Points, in no order, along strands that fork, close into loops and pass close to each other.
Points whose rows are less than 75.2 apart are linked; no others are. Some points are linked to none.
q919: [-21  -6  -7  44  -4  11  -5  15  -6   9  34  34  16  31   9   1  -7   6
 -10  13  -1]
q183: [ -5  11   3 -44  23  14  17 -55  13  27 -16 -15 -10   1 -20  -1   1  22
 -17  26  17]
q157: [ -5  34  -5 -17  29  19   0 -10  45   0   3 -28 -21  -7  15  21   8 -21
  42  12 -33]
q109: [ 12 -24 -26 -21  -8   1 -14   9   6  -3  -4 -34  29 -27 -20 -17  19 -10
  20 -16  -1]
q538: [-11  30  36 -47  32   6   6  24   1  43 -21 -44  12  18 -13  -1  20  -6
 -21  20 -10]
q492: [  9 -13  -1  23  -8 -29  -4  17   2 -40  24  33  14  -3 -15 -24  16 -35
   0 -50  11]
q355: [-22 -19  17 -24  -9 -42  32 -19 -20  15 -10  25  -1  12  22  21  25 -18
 -41 -21 -10]
q784: [  6  20 -25  -7   2  47 -12 -21  30 -40  28  27   6   8  -9 -11  29 -27
  20  -8 -20]
q197: [  8 -26  25  43  11 -10  -1 -22  17  35  10  30   1  -2 -12  -7 -46  42
 -33  65  23]
q912: [-14  12  22  10   2   7  -6 -11   4  45  11 -11 -15  40  -4  -2  15   0
  -4  21  -9]
q437: [-37  56  20  -3   4  22  -2  20  -2   4   2  12 -35  38  26  -4  16 -10
   1  -9 -22]
q298: [ 10 -13  -6  42  20  18 -30  16 -33  -2 -33  11  -2  30  16 -26  -6   4
 -11  -2 -15]
q845: [  3  26   0 -13  35   7  -2   3   0 -26 -26  13 -25  26  11   2  -7 -41
 -10 -18 -14]
q966: [  2   4  28  40  26 -12  -8 -28  37  39  24 -17  -3   1 -25 -10 -33  12
   8  42  19]
q292: [-25 -13  27  25 -34  -7  -1   3 -21  15  -4 -15 -25  33   7  30 -20  47
   2   5  16]
q79: [-24  42   5   3  40   7  15 -10  19   6  -6 -24 -14  -3  -8   0 -15  -9
  -3   1   2]
q624: [  2  18  -1  -8 -37  26 -20  12 -15 -19  24 -26  15   1 -31 -24  13 -23
  13 -32 -14]
q490: [-30  17   7   7  39 -33   7  13   6 -13 -41  12 -29   6  44   2  14  -9
  -9 -11   0]
q393: [  8 -18  -5 -12   6  29 -14 -12   9  -6 -23 -24  -8  19 -12 -18  14  10
  32 -43 -19]
q482: [-23  19  25 -49  35   5  14  38   1 -11  12  16  30  14  18 -16  30 -27
  -8 -28 -33]
q990: [-21  19   8   1   7  24 -13  -4 -42  15 -26  -1 -12  28  10 -12 -11  25
 -31  20  -7]
q668: [ -4  -1  14 -11   0 -45   5  11  23  18  -5 -22 -23   2  13  18  18 -51
  11 -25 -22]
q68: [ 28   9 -11  28 -44  35 -24  15 -11 -24  21  -7   2 -10 -22 -23   2 -21
  24 -30 -17]
q565: [-15 -11  26 -17   6 -11   1  -1   1   7 -26  10 -29  53  15  -9  42  -1
   0 -48 -12]
q2: [ 18 -29 -19  22  -7 -20  11  -4 -21 -18 -34  28   1 -13   6   3   3   9
 -27 -15  25]
q10: [-40 -26   5   9  16 -18  21   2   6  13  12  27  17   5  41 -13  30  12
   2 -35 -18]
q322: [-47 -16  -3  37   5   4  -3  33 -12   5  28  29  21  31  26  20 -29  20
 -20  31  -8]
q419: [ 31 -20  44  25 -28 -12  -6  -7  -4  41  -2 -31  -9 -26 -12  -9 -46  44
  11  23   4]
q242: [ 18  18   4  -8 -15 -18 -25  16 -40 -11 -16 -22  -9  17  -9  12  -8 -32
 -16  11  10]
q496: [  4 -13 -22   0  17   1   3  -4 -16  -8  -7  19  26  -1   6 -10   7  -7
 -16  -3   6]
q34: [-49  38   1  -5  13  29  -4   5 -29   3 -23  25 -35  32  30  -4 -12  20
 -41  18 -13]
q850: [ -9 -28   9 -35  10 -38 -14  29  -6 -16   0  16   2 -17  36 -38  42 -14
  21 -47 -33]
q881: [-31  11   5  25   8 -19  23 -27  17  17 -10  -2 -26  11  -8   3  14  17
 -13 -10  30]
q644: [ 29 -57 -13  14 -37 -39   5  31   3 -10 -12  11  -5 -24  14  10  -1  -2
  22 -41  -2]
q997: [ 18   7  -9  36 -59  18 -14  19 -32 -12  10  13  -9  -2   0 -23  17   9
   5 -27   5]
q612: [ 23 -22 -16  54 -16  -7  34  26  -1 -18  -3  46  -6  -8   6  26 -31  35
 -16  16  26]
q124: [ -4   4 -15 -25 -38 -19   1 -11  21  -2  25  10 -20 -19  21   0  49 -14
  34 -19   3]
q899: [-26  -4  -1   5  21 -64  22   0   9  -7  -5  23   4 -33  31  -6  34 -26
 -18 -21   6]
q894: [ 14  -7 -17 -35  25 -27 -10  13  19  -8  -5  -1  14  -1  16  -2  40 -48
  12   0 -14]
q963: [ 13  -1  -5 -12   2  44  -7 -36  28  -6  41   1  13  15 -32  24 -24  -6
  16  28 -14]
q285: [  7  -3   2 -13  19 -42 -12  10   8 -45   6  40   0  13  -4 -29  43 -38
  -5 -36  15]
q99: [-21  15 -16  19  11  -8   4  22  -2   3   0 -21  18 -41  26 -11   2   2
  12  -7  -5]
q961: [ -3  -5  -7  45  38   5  10  17 -22  -7 -23   3  22 -14   5 -11 -44   3
 -25  -6  -9]
q245: [  0  14  -7 -10  15  20 -25  -5 -42  21 -30 -13  14   7   4 -37  23  17
 -26  33   0]
q432: [  3 -13  -7 -29  14   3   5 -32  38   3  11  -9   2  34 -37  20  12  -2
  15   2  23]
q659: [ -3   5   0 -41  29   0  13  -8  42  -9  12  11   6  49 -37  16  26 -29
  -9  -4  22]
q758: [-16 -29 -16  11  33 -11   5 -13  23  23   3  29   0  32   7  25 -16   7
 -19  36   9]
q591: [-13 -10  18 -38 -19 -26  21 -14 -31  13 -21   0 -11  19  16  36  -1 -14
 -28 -19  -8]
q589: [ -5  -8  -3  -9   3  -4  -3  -3 -13  24  -5   3 -15  20  42  35 -15  -3
   7  25 -23]
q880: [ -8   1  -6   8  -2  -7  25 -32  20  10   2 -11 -12 -15 -16  14 -10  15
   2 -11  26]
q137: [  9 -38 -12   7  -5 -12 -10  19   0  26   0 -39  36 -27 -13 -12   1   9
  18  -1  -6]
q222: [ 27 -62 -14  -2 -32 -31   8   7   7  17  -5 -11  14 -32 -14   8  -1 -31
   7 -32 -15]
q559: [-34   8  -5  26  30  -6  19  -4  -2  -7 -34   6 -25  -6  33   8 -21  19
 -10 -16   1]
q902: [ -9  14  -8 -13  44  22 -15  31   6   3  10  23  27  41  15 -15  25 -35
  -8  20 -30]
q363: [-12   0  18 -26  10  -2  16 -30 -17  15  -6   1 -10  28 -26  29 -44   9
 -43  22  17]
q502: [ 19 -30  14  67  12  -7   2  19 -13  15 -18 -15  13  -6 -15 -15 -33   2
 -17 -15 -11]
q331: [ 12  -3  13  22  -9  19  10 -21 -13  18  28  13  22   3 -40 -10 -38  22
 -29  25  19]
q103: [-29  12  15  -8  35 -52  18   3  12 -19  -9  40 -23 -13  45  -7  34 -19
  -8 -22  -4]
q321: [ 37 -26 -11 -20 -12  -8  -6 -10 -19  15 -29 -29  -4 -28   3  15 -22 -30
   2  -3 -30]
q514: [ 18  -7 -12 -47 -55  12 -13  -7 -27   6  12 -20   8  -3  -4  14  17  -1
  16   3  -5]
q253: [ 15 -36  10  39   9 -12   0   5  -1  11  -9 -17  11  19 -23   1 -24  -8
  -4 -33  -4]
q452: [ -2   4  -3  -4  10 -15   4  -3  29  19  13 -18 -11 -10  30  31  -3 -35
  35   0 -36]
q361: [ 15   9  20  24  35  22 -11 -41  44  11  19  -7 -12   1 -38  -5 -53   3
  10  31   2]
q889: [-15 -12  -9   2 -12 -22  35 -14   1  24  -5   6  -6 -47  45  12   7  -2
   7 -26 -24]
q576: [ 16  18  -4   4 -37  31   5   5 -12  -8  32 -30  26 -55 -16  13 -41  -6
  16   6 -27]
q288: [-11  15  29  35  13  -4 -15 -12  19  48  29 -23  -2  22 -17 -13   3  -1
   6  27  -1]
q261: [ -6 -11  10 -35  14   4   3 -12  12  10   2 -34  10  27 -28  16 -10  21
  11   2  15]
q694: [ 36 -28 -18  26 -22 -31  14  14  11   2  -5  -9   8 -37 -14  19 -18   7
   9   6  31]
q822: [-25  14  -1 -54  28  14  26  -2  16 -20  24  29  21 -11  30  -3  25 -19
  10 -19 -33]
q339: [  7  -4   7  -4  -6  -8  12 -37 -30  30 -37 -19 -11 -21 -11  -6  -8  12
 -35   2   6]
q454: [ 19  39 -29 -15   9  37 -16 -17  -8 -36 -16  -3  -6 -16  -7 -12   6 -23
   1   9  -4]
q194: [  5 -11   5  34 -24  15  11   1   5   7  37  22   0  19 -27  19 -45  37
  -2  25  31]
q67: [-22   3  30  10 -23  -5 -10   6 -14  28   9 -18 -18  52   0  17   3  14
  -1   6   0]
q199: [ 21 -38 -13  31 -31   0  29   0   8  11  19  27  19 -16  -3  -6  14   8
   4 -29  -4]
q205: [ -4 -16   2  40  -8 -21 -21  39 -38  11 -20 -25  21 -22  20 -10   1   9
 -12  12  -6]
q695: [ 11 -39 -10  12  -8   1  -9 -11  -1  10 -25   0 -11  17   9 -15  23  20
  18 -37  -5]
q130: [-11  -1  -9   5 -20 -13   1   5 -34 -17 -24 -17   9 -13 -23 -20  14  31
 -24 -20  48]
q709: [-31 -13   6   5  -2 -24  16 -14 -13  10  -9  34  -4  18  35   3  32   2
 -30 -10  -5]
q657: [ 29 -30 -23  38 -40 -27  29  37  -1  -2   6  13  22 -42   4  12   8  31
  -2  17  30]
q946: [-28  25   9  19  15 -16   0  17   6  -8  21  -8   9  31 -25  10  -4 -17
 -17   7  32]
q883: [ 54 -29 -15  41 -22   8  12   9 -33 -10 -29  24   9 -13 -17 -16 -11  21
 -25  -7  13]
q705: [-60  12   7   6  23 -13   3  40   0  -4  23  21  17  38  19  26 -14  -5
 -31  29   0]
q906: [ 38   5  14 -15 -32   6 -41  -6  -5  17  30 -46  11  -8 -30   3 -14 -19
  25  48  -9]
q387: [-18  34  10   2 -12  -1 -10  11 -14   1   6  17 -23  22  32 -11  32 -20
   1 -11 -16]
q468: [ 10  15  16 -22  -1  22 -13 -40  13  37  19 -30   6 -13 -12  -9  -5  12
  15  47 -12]
q840: [-14  21 -13 -14  -8  -7   1  23  -3 -18  17 -10  12 -40  30  -6   8 -26
  23 -19 -26]
q563: [-13   7  -2  13  45   0 -24  16  27   9  13 -18   7  27  -3   5 -24   9
  22  42  13]
q46: [ 37  -6 -15  22  10  45 -18  -4 -11 -17 -12  -3   6  -5 -15 -16 -33  15
  11   6  -4]
q747: [ 36 -20 -26  24  -4 -18  10   2  -3   3  -3  10   7 -33  16  29 -27   0
   2  29  12]
q128: [-17   4  34 -29  23 -33  23  19  17  21 -15 -13  -9  21   8  18  20 -39
 -11 -31 -22]
q636: [-26  33  41 -55  43  10  19  56   6   1 -15  16  13  32  11   5  27 -20
 -26 -19 -15]
q972: [-27  -2  17 -31  -4 -18  -2   4 -17   4 -24 -13  -5  51 -12  14  28  24
 -28  13  37]
q411: [ -3   5   8 -46   2   9  11 -23 -26   5 -29  -6 -19  27  -4  28 -23   0
 -20  -2  -3]
q449: [-16  -6 -10 -53  19   5  10   0  22 -14  26  43  10  25  33  12  28 -11
  18  -1 -17]
q816: [-24   0  14 -16  -2 -16  10 -21 -12   6  -9  -5  -7  38 -34  20  -7  24
 -36  13  46]
q156: [ -2 -16  13  78 -13  17   6  16 -15  11 -17  14  -4  -3   1 -24  -8  71
 -23  21  17]
q614: [ 13  16  31 -48  10  44 -19 -46  23  30  17 -20  -1  22 -30  -5  -8   6
   7  55 -18]
q909: [  5  18 -13   2   3  -6 -13  -3 -17 -22 -34 -18 -18  -3 -12  -3 -10  19
  -6   0  42]
q779: [ -1  51 -22 -11  20  19 -11  -2  14 -45 -14  -6 -17 -21   4 -19  19 -27
  19 -16   1]
q447: [  8   2   3  18  37 -10 -10  -9   1  21 -25 -14 -12 -16  19  10 -44  18
   0  45   2]
q223: [ 18  20   5 -13 -29  23 -36  10  -2  14  25 -51   6  -8 -14  -5   8 -23
  33  23 -32]
q371: [-13  18 -20 -11  14  24   2 -26  10  25  -3 -14  13 -23   3 -36  48   7
   2  11  -6]
q324: [-23  17  -8  28  18 -16  -5  13   0 -36   2  29  -7  29  -5  -5   3 -18
 -23 -10  34]
q523: [ 63 -13  17  22 -24   2 -35 -18  10  15  29 -17  11  -5 -43  -8 -22 -11
  14  43  10]
q429: [ -4  32  16 -37  38   2   4  18  46 -35  10  42 -16  35  -7 -10  49 -42
   2 -24   6]
q436: [ -2 -19 -12   4 -40 -34  13   8 -26  20 -10   6   0 -44  45  16  17   8
  -4   3  -1]
q21: [-50  40   5  -2  31 -16   6  33  10  -7  15  20   4  33   1  15   4 -19
 -41  31  20]
q308: [ -5  21  -5 -44  -1  15  -5   1  38 -42 -11 -28 -24 -19   8   9  21 -15
  51 -37 -28]
q28: [  6  43  27 -48  24  45 -18 -18  10  21   0 -18 -14  27 -23  -3 -16  -2
 -12  56 -14]
q438: [-42  -1  11   0  45  -6   3  29  14 -17 -15  -6  10  38  -1 -15  14  13
   7 -38  10]
q732: [ -7  15  -3  24  28   0 -28  37  -1  -7  14  12   7  41  15  -5   4 -39
   1  10 -18]
q960: [ 39 -12 -38  -2   7 -13  -5 -15  17  -3   1   5   6 -32  16  22   1 -37
  15  28  -4]
q726: [  1  24   7   8   2   1 -14  10  -5 -15  24 -24  14  25 -52  -1 -17 -17
  -4   6  30]
q916: [-10 -10   7  44  19 -17   5  -3   0  32  -7  -9   4 -13  15   6 -23  22
  -5  30  -1]
q528: [ -4  -6 -23 -34  -1 -11   6  -7  23 -28  40  48  10   9  24  23  18 -20
  24  -2   6]
q15: [-25 -13   2  14 -25 -45   5  33  -8 -18  22  21  10 -24  40   2  22   4
  14 -24   5]
q540: [ 14  -7 -14  -5 -30  20  23 -44  15  -6  15  11   7 -30 -26  -3  17 -23
  -7 -33 -13]
q317: [ -3 -34  11 -44 -27 -44 -13  19 -18  -1 -11  17 -13 -20  14 -42  52 -34
   2 -49 -30]
q713: [ -6  28  -8 -35   6  11 -27  30 -20  -6 -14 -12  -9  29  26  12  10   0
  16  26   0]
q17: [  0 -14  -8 -22   5 -15  -8  16  20  -2   7 -24  25  10 -13  -8  32 -28
  21 -21  -3]
q243: [-18   8   4   8  -9 -22   6  -1 -17   3 -15 -22   9 -11 -29 -28  25  -8
 -31 -33  23]
q682: [-20   5 -18 -20  24  28   6   1 -14 -11  10  16  33  11   6  -5  -9   2
 -14  -2  -5]
q900: [ -3  36 -21 -17 -16  52   5 -18 -17 -25  14  -7  14 -35 -16  -4 -21  28
   7  16   9]
q629: [-20   0  -7  31  15 -20   0  13 -14  25  -8  -9  16 -27  35  -3   8   1
  -9  23 -13]
q143: [ -9  23 -10  25 -25  13   4   8  -5 -25   0 -16  -6 -40 -17 -34   5  11
  11 -49  14]
q390: [-11   4 -16   4   3  -4 -18  14  -9  -6  -6  10 -15  27  31  22  -9   9
  15  22   6]
q391: [  8  10   6  -5  22  39 -16 -23  22   2  26  -2  -3  37 -35   7 -37 -10
   2  29  -9]
q962: [-10 -30  -7  14  21  -4   3 -21  12  37  12  35   7  10   4  20 -44  32
 -31  67   8]
q598: [  9 -31  -3  39 -33 -10  -3  24 -42 -23 -23  18   8   7  -2  11  -8  44
 -38  25  44]
q87: [ 24 -12  14  -3 -24  11 -18  18 -37  14  17 -28  32 -13 -10   6 -48  30
   9  33  -1]
q239: [ -9  16   7 -55  -2  -1 -11  16 -16   1 -22 -15 -10  45   2  14  29  11
  -1  12  21]
q142: [-56  42  13 -15  18  18   7  21   0 -12  -1  41 -37  42  29  -3   0   2
 -27  -9 -14]
q593: [ 34 -18 -26 -12 -28  -8  -9   7  -2 -41  10  28   0 -26  18   6   6 -30
  27 -24  -8]
q258: [ -1   9 -11  -3  -6   7   1  -7  29 -43  -5  -5 -31 -21  11  -2   5  -2
  50 -57  -7]
q471: [ -9  14 -23 -26  39  42  -5   1   8  -4  16  12  38  20  -5 -17  12 -16
  -8  24 -20]
q316: [-24   4  -8  36  31   1   8  12 -16 -23 -30  19 -11  10  12  10 -46  12
 -27  -5   7]
q941: [ 21 -20  34  57  -9  18   3   5  -8  13 -19  15 -12   5 -18 -25 -48  81
 -18  33  19]
q783: [  0  28   6   7 -10  25  -5   7 -15 -20  29 -20  21   8 -35  -5 -22 -27
  -7 -19  -7]
q278: [ 18  12  18  13 -34  30  -4   0   0   7  26 -38  -7 -27 -16  13 -52  23
  36   6 -12]
q82: [ 11   5 -24  32  26  44 -26   1 -14 -16 -24  23 -14  20   3 -24 -29  15
  -6  13  -2]
q404: [-34  -9  16  60  -2   0  -1   7 -18   2 -22  -6  -2  11  -5 -22  10  49
 -26  -6  27]
q878: [  1  17  21 -10  -4  15  -3 -30 -26   9 -16 -16  -9 -17 -20 -12 -48  49
 -18  29  28]
q64: [  2  14 -21 -39 -20 -22   0  -6  12 -26  22  24  -5 -11  21  12  41 -23
  18  -3  18]
q90: [ -2 -19   2 -23 -45 -36 -13   7 -11  10 -14  -3 -28 -10   7 -24  53 -31
   1 -40 -13]
q555: [ 14  18   4 -38  -4  18  12 -61   8   1  -3 -18 -13  -5 -46  15  -7 -13
 -18   9  12]
q196: [-32   5   3  -1   0 -49  13   4  -8   1 -25  -8   2 -28   4 -28  46 -15
 -32 -31  16]
q512: [ 30 -11  14  26   7  10   1 -17 -30   9  -3   3  28  -6 -43 -17 -43  -1
 -45  17  10]
q38: [ 23 -23   2  27  19   1 -14   0  11  -6  -1  -7  -2  37 -27  16 -40  -7
   9  -5  10]
q569: [  1   7 -10  37 -18  21  16  11  -9  -9   1  -7   3 -27 -13 -15 -18  32
   9 -29  13]
q359: [ 13   1 -16  33  -4 -12  -1   6   4 -39  18  34   7  12 -23  -2  -3 -31
  -9 -22  32]
q306: [-15  -3   8 -46  13 -11  24 -13   0 -19 -10  10   4  -5   2 -11  23 -17
  -8 -57 -12]
q977: [ 39 -26 -31  22 -12  22  27 -23  15  -7   6  32  19 -32 -14  -9   9   0
  -3 -17  -1]
q681: [-43  14   8  35   5 -18   3  -6  -6   3 -22  -2 -19   7   6  -2  17  33
 -30  16  36]
q539: [ 12 -35  -7  30 -23  -6 -23   8   2  17   2   8 -12  33  20  -1  28  14
  33 -17  -5]
q623: [ 14 -25   2  44 -17  -5  20  29 -26 -15 -11  22   7  -5   1  28 -48  43
 -28  31  26]
q827: [ 53 -17  -7  29  -8  25  -4   4 -31 -10 -22   1  11 -14 -28 -17 -40  16
 -16   1   6]
q831: [ -5 -15  -8  21 -43 -29   3  16 -46  -4 -24  18   0 -33  44  10  19  19
 -29  10   9]
q227: [ 11  13 -30  23 -14  45   3 -27  24 -29  37  49   1  -3  -6  -9  12  -8
  14  -8  -7]
q389: [-10  44  -1 -49  11  36   5 -15   9  15  -7 -24   9 -12 -12 -26  56  -9
  -7   8 -12]
q378: [ 31 -21  -7   2   5   9  17 -44  48  12   7 -21  -2 -41 -21  17 -23  28
  30  22  11]
q347: [-11 -21  -3  31 -28 -13  -8  18 -49 -17 -21  23  10  -1  26   9  15  25
 -46  28  23]
q654: [  9 -47  -9 -50  -4 -37  14  -2  -2   0  -3  12  18 -23  29  15  14 -32
   7 -31 -31]
q797: [-16   4  30 -30  19  -3   1  17  -2  26 -11 -48  10  34 -14   7   1   2
   0  -9  -9]
q818: [-22  10   4   2  29  26  -7  12   5 -18 -16 -10  -7  40  -7 -24   3  14
  17 -41  -4]
q495: [ -6  10  26 -41  35 -12  19  16  37 -15   4  26  -7  49 -17  13  27 -41
 -11 -28   4]
q424: [ 13  29   5 -14  12  13 -26 -15 -12 -16 -29 -23 -28  28 -32  -8 -19  12
  -6  17  36]
q251: [  4  40   7  12 -25  24   1 -18   9  -2  26 -29 -21 -32 -16  15 -40  19
  28  19  11]
q720: [ 23  34 -11 -12  10  11 -20  -8 -25  -6 -21 -12 -10  -6  -4  -4  -2 -34
 -16  24  -5]
q723: [ -3  16  -7 -21 -18  -1  -6  10 -14 -20  -1 -12 -23  12  17  45 -34  10
  26   4  13]
q745: [ 18  -8  -5 -12  -2  -1   3 -19  -6  26 -13 -17 -14 -13  29  28 -20 -18
  13   7 -32]
q985: [-44   8  -1   5  47 -14  -3  35   8 -46 -10  25  10  42   2 -10   3  -1
 -19 -13  27]
q71: [ -5  -1  15   1 -28  16  -1 -10 -36  20 -18 -11 -22   0  10  12 -34  62
  -1  20  14]
q806: [ 42 -30  11  47  -6  38  20  -1   3  10 -10  15  -8   3 -26 -19 -42  66
   4  -1   3]
q503: [-25 -17  39  -4  37 -48  14  28  13   4  -3   9   9  25  19  -2  24 -42
 -16 -41 -29]
q855: [ 26 -20 -13  49 -11  25  26  21  11 -10  -5   4   3 -20 -11 -12 -20  52
  20 -25   9]
q455: [  4  18  -6 -12  23  19  -2 -15  33 -36  17  33 -11  27 -11 -18  30 -37
  11 -29  -8]
q553: [ 24 -36  20   8 -17 -13   6 -24 -37  43 -24  -8   9 -11  -6   2 -16  24
 -35  21  -4]
q481: [-25 -23 -14  -1  13  -9  33 -11  13  20  10  13  26 -33  34  -3  15  11
  10 -28 -22]
q187: [ 54 -44 -29  12 -38 -13  -2  22   5 -31  -1  29  -4 -24  14  10   5  -5
  30 -24   5]
q47: [ 16  34  -4  -1 -10   3  -4 -33   2  11  -4 -25 -33 -36   0  14 -23   2
  11  33  11]
q547: [ 25   1 -28  -3 -40  16  12   2  12 -42  27  20   8 -51  12  16  -4 -16
  35 -22 -18]
q110: [ 10   9 -10 -27 -18  18  20 -57  18  -6  12   9  -6  -4 -34  12  19 -24
 -10 -15   8]
q832: [ 27 -10  12 -11   6  11  -6 -51  50  20  16 -40   8 -35 -31   5 -13   8
  31  34 -11]
q58: [ 26  12 -10  -4  14  -5 -26 -14  -9   8 -28 -28 -17 -28  12   2 -26  17
  14  48  13]
q439: [  5  15 -21   2 -29  22   7   5   2 -18  25 -12  16 -59   9   7  -5 -18
  28 -14 -28]
q611: [ -2  19  -8 -37  29  34  -4  -6  49 -32  -4 -13  -9   3  11  19  15 -22
  41  -8 -40]
q281: [  4  11 -13 -15 -32  15   3   1   4 -24  26  -8 -14  -6   9  47 -30   0
  44  -8   0]
q218: [ -4  -4  -2  39 -28  -8  14  -5   3  16  33  24   0   6   6   9   8  -8
   0  -8   3]
q37: [-15 -14  20  -8  -1 -50  -8  36 -25 -35  15  34  -5 -23  49 -16  20  -7
  13 -36 -22]
q443: [ -7  47  34 -43  32  24  -5  23  -2  38 -12 -25  -6  28  -6  10   4 -12
 -23  48 -16]
q564: [  8  26   2 -25 -38  19 -31  19   5  -6  28 -41   5   5 -29  -7  31 -45
  26  -4 -26]
q835: [ 10   4  -6  37  18  10 -42  28 -11  -7  -1 -10   9  34  -3 -18  -2 -14
  12   7  -3]
q677: [ -1   3 -10 -23 -53 -20   3 -17 -10  12  -4   4 -31 -21  21  -2  46  -3
  11 -24   6]
q72: [ 16  24 -39  16 -19  52   3  -9  -4 -36  19  34   6 -23  -6  -5 -12  10
   5  12  12]
q401: [  5  28  26 -19  12  22 -19 -29  -5  -2 -20 -34 -32  10 -30  -6 -49  28
   5  20  19]
q952: [-17 -38  -4 -15 -34 -58 -13  50  -9   0   5 -15  17 -31   9  -9  20 -32
  13 -32  -9]
q383: [ 21 -17  22  10 -22  20 -16  -6  -5  27  11  20 -11   4   9   2 -63  68
   8  68   6]
q520: [ 42 -31  -8   4 -29 -11   0  -4 -30  37 -18 -19   9 -46   6   2 -16   2
  -9  21 -16]
q57: [-12  31  -6 -57  -2  26  17 -21  22   3  18 -15  17  -8  -7  10  39 -15
   5  13 -14]
q341: [ 11 -25   9  17 -16  22   8 -12  14  22  12  17 -19  11  -6  17 -54  73
  14  35  20]
q500: [ 11 -11  33  31  -8  -4  -3 -14  10  34  11  27  -8 -17  11  -4 -59  60
 -13  79  17]
q557: [-15  26  -3  -2  -1   5   1 -11   4  15  12   8  -5   0  12 -22  44 -22
  -1 -13 -17]
q342: [  9 -36   9 -65   3 -46   3   7  11 -19  19  27   9   7  20   9  38 -31
  19 -33 -15]
q231: [ -6 -22  31 -41  36 -54  12  26  21 -25  19  27   2  10  19  -2  29 -37
  12 -44 -20]
q895: [  4  -9 -18   2   3  19  28 -45  43  -3  13  -1  -8 -19 -20  25 -22  26
  23  -2  20]
q954: [ -8 -16  -9  46 -32 -38  16  40  -2  -6  13   3  20 -41  13   2   7  11
   2 -18  17]
q213: [ 24   5 -31 -18  14  -8 -10 -13  24  -1   9   0  12 -17  10   4  34 -49
  12  21  -7]
q366: [ -5   5 -14  11  22  19 -17  -5 -11  29  -8 -20  23  -8   5 -40  26  24
   1  20  -6]
q689: [  0 -38   1 -14  -6 -26   9  -1  29  -6  12  -4   4   4 -13   0  19 -25
  24 -60 -11]
q101: [ -6  19  -5 -38  -7  43   3 -25  24  -8  29 -16  17   0 -17  20   9  -5
  22  11 -25]
q725: [-19  47  -9   6  -1   1  -3  11  -2 -27  -6 -18  -7 -34  -5 -39  23 -18
   3 -38   7]
q817: [ 14 -18 -11  21  -9 -21 -27  39 -16  13 -10 -45  26 -35  -7 -16  -6  13
  12  18  11]
q679: [-10   0   2  -7  18 -10  15 -46  -6  40 -39 -14 -18 -17   6  -6   6  30
 -25  19  12]
q364: [ 23 -57  -6  -4 -20  -6   9 -19  21  19  -4 -19   7 -15 -34  -5   9 -26
   8 -48 -23]

A piece is two or more points that can be reached from each other along the links. Count, over all rows, the pieces, the separate loops (a circle has one, a figure eight two, a Y none), the forks (points with three links) and the tips (points with one).
pieces => 5
loops => 4
forks => 11
tips => 13

A fork is a point with three links, a tip a point with one. Leave the first point through the second and follow the links. Name the first fork or tip that comes.
q245; q990 => q371
q496; q682 => q827
q591; q411 => q390
q899; q103 => q38
